Each row is a point on a landscape with many valleys, with its height.
From any point a ball rolls to the lowest of the 2 points nearest to it. It stops when none of these is lower. Distance is the straight distance between rows; heights are no part of it.
J736 (h 728): [124 124  62 105 104 134  64 129 100 137 124  97 166  81 137 141  83 100
 124  98 172  48  99  77 146 154 134 163 157 143 117 137  90 181 181  49
 132 137  93  88 106 162 110 140  96 145]
J422 (h 55): [116 121 131 134  67 132 128 130  98 102 110 203  57 132 146 158 181 186
  74  78  84 111 174 134 178  77 161  83  83 122 103 104 109 195 158 103
  98 134 108 114 131 110  73 137 103 140]
J500 (h 718): [141 110  96 107 115 163  51 108 130 149 135 143 147  89 159 152  97 108
 162 115 167  50 117  88 163 143 160 158 111 169 134 133 138 150 148  99
 157 112 108  84 111 169 138 153 126 128]
J580 (h 671): [148 125 137 145 121 107  86 137 118  83  87 153  77  90 153  96  97  98
 109 139 134  88 132 127  98 135 115 104 102  95 104  50 120 179 174  73
 157 123 126 116 168 121 112 115  81 166]
J581 (h 421): [127 145 132 146  90 106 111 185 132  93 134  88 174 107 160 112 106 129
  87  89 155 140  85 137 127 146  99 121 172 133 165 143  97 187 162 107
  81 121 153  93  57  85  76 109 155 110]
J868 (h 538): [190 146 144  82 171  81 131  91 123 158 185 156 121 114 132 138 154 136
 108 118 120 148 152 130 146 192 110 181 144 178 119 144 154 135  92 207
 108 113 107 124 135 129 190 153 114 118]
J251 (h 276): [ 89 114 138 138 154 139 148 165 155 104  65 165 117 111 157 152  90 114
 139 161 123 108 108 153 105  93 131  87 105  59 141  87 127 112 149  58
 107 159 166 155 201 101 127 108 155 128]
J215 (h 432): [104 127 187 143 125 167 167 136 129 146 127 140 183 161 150 126 118  86
 151 135 131 145 149 117 109 139 134 149  91 141 125 137 141 112 120 161
 154  78 119 160 125 132 127 141 162 139]
J859 (h 347): [ 96 144 128 130  34 169 123 155 185 124 133 116 134 165 138 127 130 152
 168 117 140 147  97 157 144 110 144 109 155 172 162 168 124  84 118 146
 112 100 133 128 106 102 124 133 183 138]
J954 (h 387): [138 134  79 108 130 126 135 134  69 123 166 115  95 177  92 108 153 142
 186 140 108 202 125 129  93 138 202 103 138 115 153 175 191 105 138 169
 134 111 100 149  69 133  77 103 139 117]
J862 (h 234): [121 127 174 104 169 123 139  81 141  77 105 158 128 153 127 129 166 152
 113 116  85  88 145 111 174  76 155  89 127 135 100 111  82 123 112 101
 169 161 113 101 191 136  93 101  79 143]
J325 (h 311): [ 78 157 130  74 153  99 154 141  93 126  96  85 149 168  93  85 150 113
 189 150 143 209 126 125  85  96 146 127 110 101 115 133 152  97 139 112
 128  75 123 193 118 150  89 106 162 107]
J777 (h 648): [123 102 142 121 140  97 141 160  98 149 131 120 110 111 114  94 141 116
 122 121 142 127 127 107  94 123 100 153  89  76 116  89 135 139 150 110
 145 101 157 124  86 172 103 132  94 105]
J869 (h 390): [111 115 105 100 185 103 155 146  82 138 161 103 100 151 105 127 156 136
 133 109  70 194 136  99 126  92 139 148 153 117 124  67 110 113 162 184
 134  65  27 129  67 166  82  98 100 137]
J240 (h 689): [125  85 165 130  98 118  63 137 166  97 156 157 135 133 159  94 110  75
 123 206 190 124  97 141 102 149  88 154 171 132 109 132 143 168 129 127
 141 129 132 123 135  69 123 157  97 104]
J715 (h 230): [122 151 103 106  96 104 134 168 112  92  94 127  83 124 149 139 149 205
  99  85  95 145 122 147 124  69 151  82 122 130 149  92 133 160 134 111
  62 138 102 129 120 111  69 106 153 106]
J729 (h 699): [132 107 140 126 102 128  83 122 189 117 178 123 136 139 151 121 129 112
 150 188 186 111  91 133 141 162 138 156 161 158 132 152 164 126  97 150
 146 121 111 103 135  93 149 177 121  96]
J495 (h 199): [138 146  85 176  80 128 118 120 189 178 140  96 161 113 128 151 117 133
  94 144 168 149 136 152 101 151  50 145 152 147 137 164 145 136 111 120
  99 169 209 133 134 101 183 108 173 114]
J818 (h 521): [125 110 151 108 208  96 115  77 153 119 147 140 153 108 129 117 120 118
 113 132 120  86 129  90 168 126 101 193 124 165  91  77 101 131 104 142
 169 113  81 107 131 130 132 106  83 110]
J142 (h 477): [ 81 135 172 134 235 108 142 129 124 121 100 104 164 113  85 137 141 122
 119 124  99 113 126 115 147  71 128 137 120  91 108  99  77 105 126 101
 176 138 104 130 150 168 120  87  89 143]
J339 (h 286): [162 141 136 131 145 189 105 106 155 121 148 126 190 116 158 151 137  88
 134  77 179 119 122 129  89 187  96 155 128 145 164 210 136 107 118 145
 131 111 153 106 122 158 202 124 151 130]
J848 (h 564): [125 173  98 134  57  70 149 128 127 127 171  90  64 172 130 123 137 130
 137 142 129 160 137 145  93 154 117 145 165 126 140 139 180 130 136 176
 102 119 126 143  88  93  87 109 126 120]
J577 (h 319): [128 133 149  95 125 129 132 140 191 116 104 149 134 130 146 148 110 127
 181 138 164 136 107 158 161 158 114 139  96 151 139 151 131 100 106 140
 116 114 166 150 207  83 178 180 181 113]
J449 (h 195): [135 167 104 153 123 205  86 131 166 136 121 121 187  90 150 167 113 114
 156  94 192 102 112 129 100 150  81 129 126 116 169 189 108 120 120  85
 129 169 177 115  97 138 171 114 168 118]
J707 (h 417): [133 166 128 140 109  76 169 147 175  93 116  89 126 169 137 124 146 151
  94 141 100 150 127 163 105 100 148  79 169 154 140 126 126 108  97 142
  98 146 163 130 173 112  95  93 125 172]
J118 (h 318): [134 110 140 169 116 161 127  96 113 118 157 145  74 134 134 144 152 129
 123 139 119  88 147 123 122 146 126  49 151 104 102 146 122 139 105 152
 135 175 138 107 141 126 112 110  73 168]
J635 (h 287): [103 135 134 146  64 186 130 165 184 119 132 125 172 125 138 134 117 144
 118  89 159 127  87 125 167 102 136 116 183 154 159 187  73 128 141  89
  99 127 145 119  92 116 127 138 174 135]
J79 (h 558): [ 97  99 138 118 140 191 140 133  72 193 118 136 176 115 119 135 134 144
 134  95  81 123 134 105 138  91 189 156 115 115 156 124 102 106 133 136
 160  87  81 127  84 202 134 143 130 147]
J292 (h 575): [107 104 123 141 122 181 129 116 113 187 139 111 130 122 118 126 107 126
 158 118 115  91 118 106 145 144 148 157 104 121 149 118 114 105 124 143
 159 105 120 103  95 202 138 113 126 129]
J105 (h 709): [135 120 138 122 108 156  67 135 163 117 126 130 163 123 172 131 112 112
 176 139 153  78  91 117 114 160 146 140 142 149 155 150 165 120 136 116
 164 132 118  73 118 157 127 156 122 134]
J518 (h 240): [120 122 143 118 106 130 155 149 136  80  63 156  95 150 155 109  85 128
 156 160 104 125 106 176 119 109 140  97  95  76 129  69 136 119 151 102
 110 147 150 150 158  68  90 122 153 140]
J266 (h 284): [110  87 142 114 148 107 121  98 104 108 107  87  78 146  82  78 148 151
 137 151  88 141 112 124 195 104 120 133  94  89  91  58  99 151 142 117
 170 163 130  83 128 137  90 122  63 114]
J241 (h 269): [156 143 145 143 143 166 123  91 116 165 137 119 167  94 117 132 136  85
 127  89 152 133 131 129 127 188 107 141 122 174 145 202  96 108  96 201
 118 104 135 125 135 168 228 131 163 147]
J60 (h 169): [112 124 154 120 133 122 131  98 165  90 107 120 135 140 128 122 128 157
 152 155 129  80  97 128 165 128 148 105 133 134 123 110 120  96  87 110
 158 179 132 100 179 127 133 131  99 116]
J814 (h 678): [123 107 143 147  86 124  81 127 139 104 165 153  98 133 173 106 105 101
 153 197 128 116 122 123  80 180 121 150 132 114 117  99 190 163 132 146
 162 130 139  81  95 100  97 129  94 119]
J27 (h 505): [ 80 140 168  99 182 110 141 194 106 143  91 144 170 118  79 122 149 129
  88  78 119 121 135  92 158  41 147 148 147 101 115 122  65 122 136  92
 157  97  86 157 122 189 125 113  98 153]
J807 (h 300): [106 163 121 102 122  81 135 141 169 122 122 114 127 143 147 132 143 194
 107  76 106 142 146 128 116  84 133 132 125 143 139  96 134 149 123 122
  70 104 120 118 135 146  95  71 162 120]
J562 (h 393): [118 124 140 122 146 115 144 180 129  94  90 150 151 121 100 110 141 100
 112 103 134 102  94 106 124  63 167  83 149 107 115 144  82 135 121  66
 159 150 144 119 141 156  88 151  79 133]
J471 (h 457): [132 159 107 136 119  54 137 185 140  83 131  97 126 125 159 113 126 162
  98 139 142 142  87 147 124 128 106  96 159 150 131 126 142 143 138 129
  67 142 145 122 102  57  90 107 155  99]
J723 (h 312): [131 111 162 139 158 158 133 104 166 124  87 165 105 126 168 175  92 119
 150 167 118 106 132 163  99 136 135  96 129  66 142 120 161  82 145 126
 113 148 160 172 228  97 167 121 149 138]
J786 (h 504): [146 147 121 112 120  71 122 118 167 105 137 124 152 110 183 107 121 133
 142 150 160 123 117 143  86 169  86 184 130 137 141 130 199 151 121 153
  93 137 145 115 105  75 132 125 149  98]
J975 (h 198): [138 123 146 132 102 112 137 193 121  79  99 137  94 141 115  71 104  95
 145 170 137 167  86 154  96 118 130  95 114  57 116  91 126 133 178  91
 134 110 175 151 140  74  86 120 133 147]
J666 (h 669): [130  85 149 144  98 116  90 133  80  97 147 144  56 132 142  97 124 104
 135 204 111 123 134 137  99 165 134 112  99  61 108  66 164 192 169 129
 150 138 110  77 117 109  82 138  67 136]
J576 (h 454): [109 124 166 153 214  94 159  99 101 150 138  87 150 128  95 141 162 127
  95 146 108 146 112 102 140  96 125 143 153 100 108  83  86 100 146 154
 159 123  63 129 104 165 137  95  77 147]
J970 (h 791): [161 139 101  76 150 132 165 143 127 106 158 134 169 123 135 110 127 155
 131  22 105 161 140  93 110 116 133 187 140 145 146 147 143 144 135 135
  61  81 101 144  80 136 131 114 134 127]
J196 (h 535): [ 77 122 155  91 109 170 130 157 101 158  92 174 144 128  92 155 128 127
 110  88 117 103 149 103 140  66 179 150 118 119 126 127  97 130 129  96
 175  98  90 132 136 192 101 151 106 153]
J475 (h 99): [125 117 115 131 148 104 140 121 160 137 104 118 148 117  78 116 130 155
 148 159 117 112 119 136 176 114 126 122 104 139 119 136  92 100 100 108
 115 197 167 148 166  91 148 160 124  95]
J563 (h 200): [ 90 153 135 109 187 101 154 125 130 160 132 129 158 134 103 166 169 176
  92  91  99 146 164 109 151  84 125 175 118 150 139 115  91 110 106 162
  85  86  91 188 140 174 175 119 185 125]
J168 (h 691): [134 153 101 134 107 186  95 111 105 138  99 125 128 114 143 145  60  79
 148 113 177  40 137 128  72 151 115 116 107 122 112  86 128 165 146  70
 178 120 140 129 138 152 104 128 136 174]
J10 (h 64): [121 146 111 117 186 170  96  69 127 191 131  98 154  86  86 117 117 150
 117 151 142  96 161  98 149 145  60 172 109 140 113 108  97 158  63 151
 126 166 125 149 133 162 208 103 143 103]
J54 (h 396): [ 72 165 176 109 118 168 206 131 165 130  95 126 223 164 117  92 115  81
 154 134 122 161 161 123 115 123  91 144  86 134 143 165 121  90 137 126
 145 100 148 159 138 119 115 145 159 143]
J821 (h 187): [159 120 154 124 135 151 127 120 115 153  97 149 106  89 151 172 133 152
 154  91 141 124 136 158  93 153 152 105  76 111 158 139 140 102 100 135
 132 131 164 123 142 152 186 128 169 114]
J160 (h 770): [145 148 124  71 122 154 135 141 178  99 118 123 154 112 119 129 135 177
 142  63  98 109 103 118 147 110 165 135 157 182 161 137 120  94 116 132
  96 118  92  88 121 152 142 113 136 143]
J317 (h 781): [141 135 126  98 160 147 173 142 155 121 130 124 229 125 134 127 138 162
 109  53  98 142 128  98 112 101 144 154 149 152 149 156 119  98 105 125
  73  93 119 142 121 154 171  88 127 156]
J894 (h 346): [142 142 135 130 103 108 176 123 151 120 105 161 108 162 164 165 114 113
 129 161 114 141 157 162 117 137 122 108 135 121 143 136 187  99 133 150
 100 127 153 191 207  75 157 133 154 139]
J222 (h 609): [105 124 145 127 141 146 108  73 121 174 150  87 146 106  96  89 142 121
 110 197 120 122 127  94 101 163 103 176 152  87 106  89 141 128  91 132
 164 158 121 116 114 161 137 103  86 109]
J897 (h 525): [160 169 100  98 139  47 137 113 142 115 175 110 128 130 144 108 138 159
 130 119 129 131 123 148 124 166 102 180 154 187 142 163 181 153 108 173
  75 129 116 145 111  90 148 141  99 116]
J334 (h 207): [ 98 133 137 123 117 100 172 147 154 131  91  98 164 177  95 113  99  65
 164 188 151 168 137 141 109 142  79 137 139  80 105 127 169  99 168  99
 135 106 184 174 171  89 121 142 127 121]
J82 (h 761): [146 156 103 103 120 142 109 148 140  99  78 139 164  89 156 164 116 169
 104  61 115  86  94 112 140 111 209  98 141 144 147 148 119 121 124  78
 105 152 118  81 145 159 122 125 149 156]
J346 (h 257): [143 115 162 142 122 151 147  89 128 134 133 179  63 118 149 163 173 156
  99  88 109 110 177 125 142 121 149  60  93 141 128 131 119 121  98 166
 156 140 115 133 164 147 147 116 106 142]
J4 (h 331): [158 116  82 148 112 136 112 123 138 130 135 109 130  84 107  94 124 157
  92 109 118 107 117 104 132 146 120 122 168 134 125 117 105 154 116 128
  87 179 142  94  79 104 128  99  99 125]
J810 (h 608): [139 109 134 167 117 114 144 102  54 181 141 111 120 183  81 108 110  91
 147 191 112 196 180 166 149 171 122 149 105 139 119 134 176 105 122 170
 164 117 157 183 150 113 167 207 174 104]
J808 (h 223): [120 134  91 148 102 131 105 116  96 130  87 109  77 117  97 141 135 164
  69  84 105  77 117 118 171  71 137 102 102 128 100  80  52 185 149  66
 147 153 110  80 142 147  84  83 100 152]
J336 (h 299): [125 153 146 191 199  92 162 104 117 162 142 135 137 123 109 136 131  86
  63 140 139 128 182 118 137 128  47 126 116 184  73 125  78 150  88 144
 139 132 143 192 171 118 167 153 112 130]
J288 (h 799): [145 118  78  84 130 138 123 156 126 109 176 118 155 147 139  91 109 131
 169  66 124 162 103  90 138 120 158 194 131 143 161 158 146 131 167 118
  80  79 101 117  45 139  95 142 133 116]
J573 (h 317): [123  93 151 116 188  86 149  93  74 101 155 130  81 176  90  81 173 148
 128 157  93 154 154 125 170 112 139 132  94 106  94  94 135 135 148 162
 163 124 101 119 114 125  85 129  71 113]
J321 (h 211): [129  75 126 119 111 140  97 110 100  95  93 151 102 123 117 105 150 165
 135 193 143 131 120 144 168 129 136  74 105  85 122 127 142 150 139  84
 116 210 183 123 130  53 147 181 131  90]
J255 (h 494): [143  99 123 118 183 147  83  83 116 154 171 161 129  95 126 122 127 116
 125 127 128  96 133  85 171 177 120 191  89 176 118 110 128 167 101 173
 162 118  99  93 140 158 162 164 111 110]
J536 (h 201): [124 131 116 189  82 161 110 149 158 128 164 114 171 104 162 179 111 124
 107 117 192 143  94 137 132 138  75 119 193 148 163 200  92 122 152 115
  88 144 183 112  84  70 142 145 187 118]
J628 (h 305): [109 160 134 124 137  81 177 152 177 132 130 128 148 144 139 168 152 156
  77  92 120 151 170 129 109  87  97 155 108 156 144 133 131 131 101 154
  83  84 133 186 168 165 139 103 186 122]
J258 (h 378): [162 124  97 127  99 130 118 156 121 104 144 104 147  88 143 105 109 124
  92  77 117 110  77 102 151 147 148 134 193 131 137 122  97 165 168 109
  97 126 110  65  55 134  72 122 110 130]
J629 (h 701): [148 141  85 144 104 188  77 113  88 150 109 131  80  82 166 153 111 134
 134  96 140  71 139 135  89 153 145  95 123 116 132 104 128 156 132  79
 153 169 141  90  96 157 122 111 141 149]
J546 (h 270): [107 136 120 167 138 104  86 144 128 104  50  91 110  99 131 131 128 147
  80 128 124  71 103 141 150  76 116  76 100 106 119  54  74 177 136  49
 151 157 141  88 170 136  85  87 115 150]
J815 (h 402): [138 130 127 150  96  68 142 121 139 143 161 142 100 158 132 125 102  87
 104 165 145 127 165 153 131 149  62 152 143 155  91 127 143 164 116 164
 121  97 161 172 171  74 157 167  97 103]
J792 (h 596): [141 148 115 141  99 126 130 115  95 144 142 118  94 202 110 107 104 101
 174 154 102 213 171 152 122 162 148 133 123 164 139 166 197 101 122 169
 162  92 142 187 142  97 120 166 176 121]
J780 (h 136): [ 95 103 152 143 100 154 126 180 158 104 117 141 129 146 120  78  63  64
 172 198 158 164 102 135 110 132  96 135 115  77 117 117 138 102 175  98
 155 104 193 155 154  72 101 141 131 132]
J800 (h 354): [116 160  86 119 181 139 123 174 105 143  86 120 166 102 107 136  89 125
 107  86 147  69 113 108 136  74 153  91 108 104 113 151  72 148 118  21
 146 181 139 128 143 174 116 127  85 151]
J828 (h 326): [140  94 148 164 150 125 154  85  86 180 160 128  70 122 155 187 166 131
 131 175 108 137 165 137  85 176 145 118 127  94 153 117 168 108 124 209
 153 128  91 123 125 170 142 110 117 131]
J193 (h 392): [117 110  99 111  68 142 101 167 129 112 149 129 105 130 136 129 120 162
 157 123 124 136  91 125 180 128 176 107 140 145 147 134 140 112 139 144
 124 110 104  95  81 133 102 154 166 117]
J845 (h 634): [142  98 143 155 109 115 144 162 109 147 151 159 118 117  99  92 116  89
 125 167 162 162 141 124  96 134  88 157 101  90  87 122 150 133 132 112
 146 131 199 167 102 114 126 164 116  90]
J454 (h 358): [ 82 151 134  96 105 145 174 142 196 129  96 108 188 163 117 121 123 119
 189 144 131 136 118 150 134 120 113 133  98 123 140 156 136  87 114 105
 118 135 155 151 179 105 130 131 185 118]
J46 (h 447): [124 145 127 155  88 111 159 182 162  97 103 132 131 142 115 142 146 149
  77 139 115 139  99 155 103  72 157  57 144 115 124 141 118 116 126  97
 100 174 153 135 154 111  92 101 163 150]
J459 (h 546): [108 131 160  79 177 103 139 113 153 115 145 139 181 141 144 134 146 137
 151 107 118 111 121  99 149 104 137 179 126 172 120 104 115 122 115 164
 139  74  54 134 133 170 128 134 113 125]
J29 (h 357): [125 109 130 160  71 133 112  91 126 157 172 102  66 136 142 154 160 111
 119 187 115 119 132 129 102 174 129 102 176  97 135 119 165 117 119 179
 155 162 117 113 137 137 127 110  78 133]
J843 (h 428): [135 106 143 151 210 116 162 113  96 169 178 119 149 128 127 158 155 119
 110 121  95 152 143 104 125 131 137 169 151 120 130  82 103  98 170 198
 117 114  44 123  72 173 134 117 103 138]
J758 (h 120): [145 138 134 133  65 120 142  89 142 163 119  76 135 127 104 118 120 144
 144 142 118 129 135 168 147 151 113 122 151 147 126 166 142  51 109 166
 140 139 163 125 145 136 173 124 149 148]
J158 (h 416): [132 152  93 121  86 131 100 164 110  99 157 104  88 167 140 103 136 144
 182 120 105 180  90 133 119 149 198 104 159 134 164 163 177 113 140 145
 128 108  93 102  65 112  52 101 169 127]
J364 (h 283): [143 103 147 125 129 169 119 136 155 115  85 169 105 113 119 128  91 129
 190 164 138 145 113 170 151 138 156  86  72 107 140 148 144  74 115 105
 141 164 152 128 179  85 165 187 177 121]
J494 (h 593): [114  99 105 130 124 176  75 109 111 176 165 109 141 114 114 104 129  96
 131 169 145 115 121  83 114 157 128 164 155 105 119 122 126 144 119 151
 166 140 108  90  83 197 119 136  94 108]
J574 (h 181): [129 135 168 126 186 124 149  87 125 110 103 199 117 124 143 162 157 170
  92  91  80 109 163 119 158  83 157 117  90 147 115 111 107 124 104 120
 168 130 104 123 165 150 130 137 122 132]
J200 (h 581): [132 129 107 159  49 104 137 125 119 156 185 106  95 198 116 121 112  97
 144 155 129 173 144 153 116 147 110 140 167 152 132 149 180 117 135 169
 148  94 162 163 107  96 114 146 135 146]
J850 (h 82): [158 163 113 151  95 136 111 153 188 126 144 137 184 128 182 173 121 114
 123 152 175 168 111 163 103 152  40 155 166 136 153 182 156 125 156 107
  77 138 184 121 148  56 157 130 180 117]
J963 (h 249): [176  87 147 110 126 158 134 142 102 110  96 197  57 112 141 155 127 141
 164 126 135 161 136 188 123 126 190  81  76 107 152 158 175  83 113 127
 123 124 163 113 150  95 173 163 157 122]
J611 (h 167): [150 107 112 136 127 105 134 129 139 119 114 172 108 129 109 145 133 136
 122 193 146 147 132 153 162 124  99  91 112 107 106 154 150 122 115  96
  95 205 182 158 192  49 177 183 143  95]
J384 (h 359): [141 122 167 171 138  76 160 104 101 182 173 125 137 139 121 128 137  59
  92 161 142 127 157 125 119 151  86 158 141 135  83 116 110 151 118 171
 131  99 140 186 131 131 133 163 106 113]
J426 (h 660): [137  97 143 139 139  87 108 147 100 106 145 161  59 111 121 102 136  98
 107 148 143 122 147 113 111 140 107 105 100  73  95  71 123 179 167 112
 166 110 122 105 121 153  90 139  47 118]
J804 (h 619): [143 101 139 146 134 104 156 148  86 163 142 166 113 184 106 152 118  81
 135 169 146 188 150 161 127 147 111 154 107 106 118 135 166 126 135 142
 139 120 182 193 163 102 160 191 160  98]
J184 (h 433): [102 141 132 158 141 101 176 178 146 142 119 116 160 138  95 147 130 112
  97 122 130 126 114 122  97  72 123  97 140 112 112 147 103 115 130  92
 120 123 172 168 166 156 122 114 111 130]
J784 (h 96): [165 129 117 163 115 195 103 132 153 140 108 161 131 108 165 164 112 122
 160 113 158 122 117 146  82 165 122  97 102 104 156 184 141  85 125  96
 141 149 192 120 128 111 167 129 185 143]
J979 (h 517): [170 108 150  94 217 113 101  73  90 144 161 152  91  95 129 130 167 146
 134 154 111 150 169 124 161 199 121 189  87 153 107 115 140 137  88 207
 137 135  80 103 132 132 194 163 114 104]
J104 (h 738): [118 124  98 124 123 138 101 145 156 118 124  93 194  85 146 102  96  86
 114  77 176  73  99  92 129 129 100 178 140 117 146 146  83 175 176  54
  91 127 115  89  78 158 143 116 110 110]
J649 (h 316): [105 175  82 156 137 135  84 180  99 135  59  83 163  91 124 153  86 132
  98 113 155  60 112 130 135  95 126  76 101 132 124 120  50 172 144  36
 119 168 146 120 136 147 103 102 141 170]
J634 (h 466): [140 109 155 139 146 158 122 118 128 133 157 180 139 144 164 120  97 105
 154 118 129  97 146 115 142 158 153 152  65 169 136 117 139 141  98 152
 166  97 113 118 146 135 128 172 127 121]
J265 (h 206): [142 119  96 127  73 137 156 101 137 161 140  64 161 144  80  89 123 156
 143 111  95 151 130 129 138 149 111 180 175 169 141 161 121  70 113 175
 111  97 132 125  79 137 175 106 123 145]
J937 (h 275): [165 104  93 128 102 148 127  98 164 139 170  75 176 114  90  82 109 138
 108 127 126 139 101 113 107 149 108 161 208 167 129 156 123 122 108 155
  97 145 139 100  82  99 175  96  89 135]
J66 (h 162): [147 121 135 119 103 122 151 148 105  97 112 178  57 133 151 161 175 181
 111  94 105 135 127 157 134  93 173  62 115 102 139 134 141 147 134 104
 107 149 113 138 143 101 105 148 147 125]
J702 (h 482): [128 161 116  95 108  95 104 144 148  71 140 119 131 137 195 124 121 162
 162 136 155 138 100 159 107 164 110 129 139 155 161 143 169 132 140 127
  89 119 125 131  79  54 102 126 184 100]
J644 (h 59): [117 149 160 117 204 123 150 120 132 141 118 172 127 121 130 197 170 161
  76  77  93 126 161 105 142  63 159 129 129 137 133 104  93 124 116 151
 123 112  66 150 129 180 146 115 161 119]
J711 (h 214): [133 145 120 156 197 139 111  87 135 149 153 129 134 101 100 121 103 104
  85 130 176  94 175 107 134 123  54 148 107 180  89 101  87 187  75 121
 141 135 135 157 159 146 147 130 121  97]
J354 (h 250): [130  85 124 120  96 116 107 110 105  89 126 126 102 138  94  65 152 178
 134 162  89 128  96 139 197 131 127  95 101 118 105 109 132 147 125 121
 112 181 137  88  93  87  95 157  98  98]
J726 (h 268): [148 112 145 135 141 159 160 119 105 150 158 135  77 119 126 161 173 133
 121 115  90 154 154 125 138 144 175  99 136 141 152 147 132  76 134 233
 149 114  56  88 119 176 135 119 109 157]
J463 (h 381): [138 154 163 149 102  90 155 137 141  54 127 145  80 159 157 138 149 130
 116 170  92 123 148 180 111 127 150  69 147 113 134 128 167 119 122 153
 104 145 137 152 193  50 114 103 105 158]
J662 (h 197): [140 116 140 127  90 141 157 108 123 160 136 107  85 159  99 143 151 138
 138 126 107 146 134 143 143 126 166  89 150 142 128 171 136  58  98 191
 158 108 116 130 130 156 165 136 137 149]
J309 (h 750): [151 136 112  97 115 138 120 155 148 114 119 142 202 113 166 140 107  97
 126  57 163  86 100 102 120 101 179 159 147 152 158 162 110 151 162  76
 113 116 125 105 115 163 117 129 121 126]
J97 (h 355): [ 82 117 152  97 190  96 156  96  85 116 139 119  80 173  74 107 192 141
 126 146  87 212 151 130 155  66 154 132 123 119  94  83 116 106 153 173
 157  86  30 160  91 144  77 106  95 142]
J652 (h 545): [155 143  90 111  92  75 142 118 134 141 182  85  85 134 129 118 126 169
 118 108  93 164 138 119 141 144 120 151 156 137 150 134 151 122 109 187
  82 115  93 131  82 100 138  91  98 115]
J638 (h 263): [ 82 144 144 110 162 108 202 132 103 126  85 108 146 163 111 105 110  91
 174 147 130 203 158 147  87 120 105 131 100  79 110 104 160  94 168 102
 113  95 157 193 166 109 104 121 171 115]
J42 (h 680): [133 135 108 137 127 146  39 120 121 106 105 144 129  87 173 128  78  92
 135 166 177  63 125 135  87 144  95 110 131  99  95  82 128 177 122  61
 148 159 130 121 139 121 103 136 105 148]
J830 (h 163): [139 118 115 172  99 128 109 114 102 100 107 151  82 117 133 135 158 155
  76  96 103  75 123 105 175 112 138  50 104 146  89 119  80 190 134  85
 114 163 119  98 137 119  86 123  92 146]
J933 (h 711): [147 126  63 123 134 218  99  96  57 187 102  79 116  76 105 168  94 129
 143  86 125  71 153 118 108 152 142 116 133 120 142 108 107 138 149 106
 153 143 113  80  88 213 129  94 117 165]
J765 (h 186): [146 127 114 134 180 182 112  73 121 169 143 103 144  81  91 136 133 134
 129 100 130 102 149 109 146 179  84 169 131 185 130 139  87 123  76 179
 118 116  97 120 134 165 243 106 137 136]
J588 (h 350): [ 82 148  91  81 143  93 137 132  66 120 126 117 109 170  94  80 172 103
 163 126 130 224 111 102  77  93 185 123 150 121 118 170 177 109 136 130
 117  88  95 204  81 144  70  90 152 118]

Where does a ball stop that starts at each point below?
J868 | J784
J292 | J475
J184 | J422
J869 | J475
J818 | J784
J707 | J780
J845 | J758
J158 | J780
J897 | J758
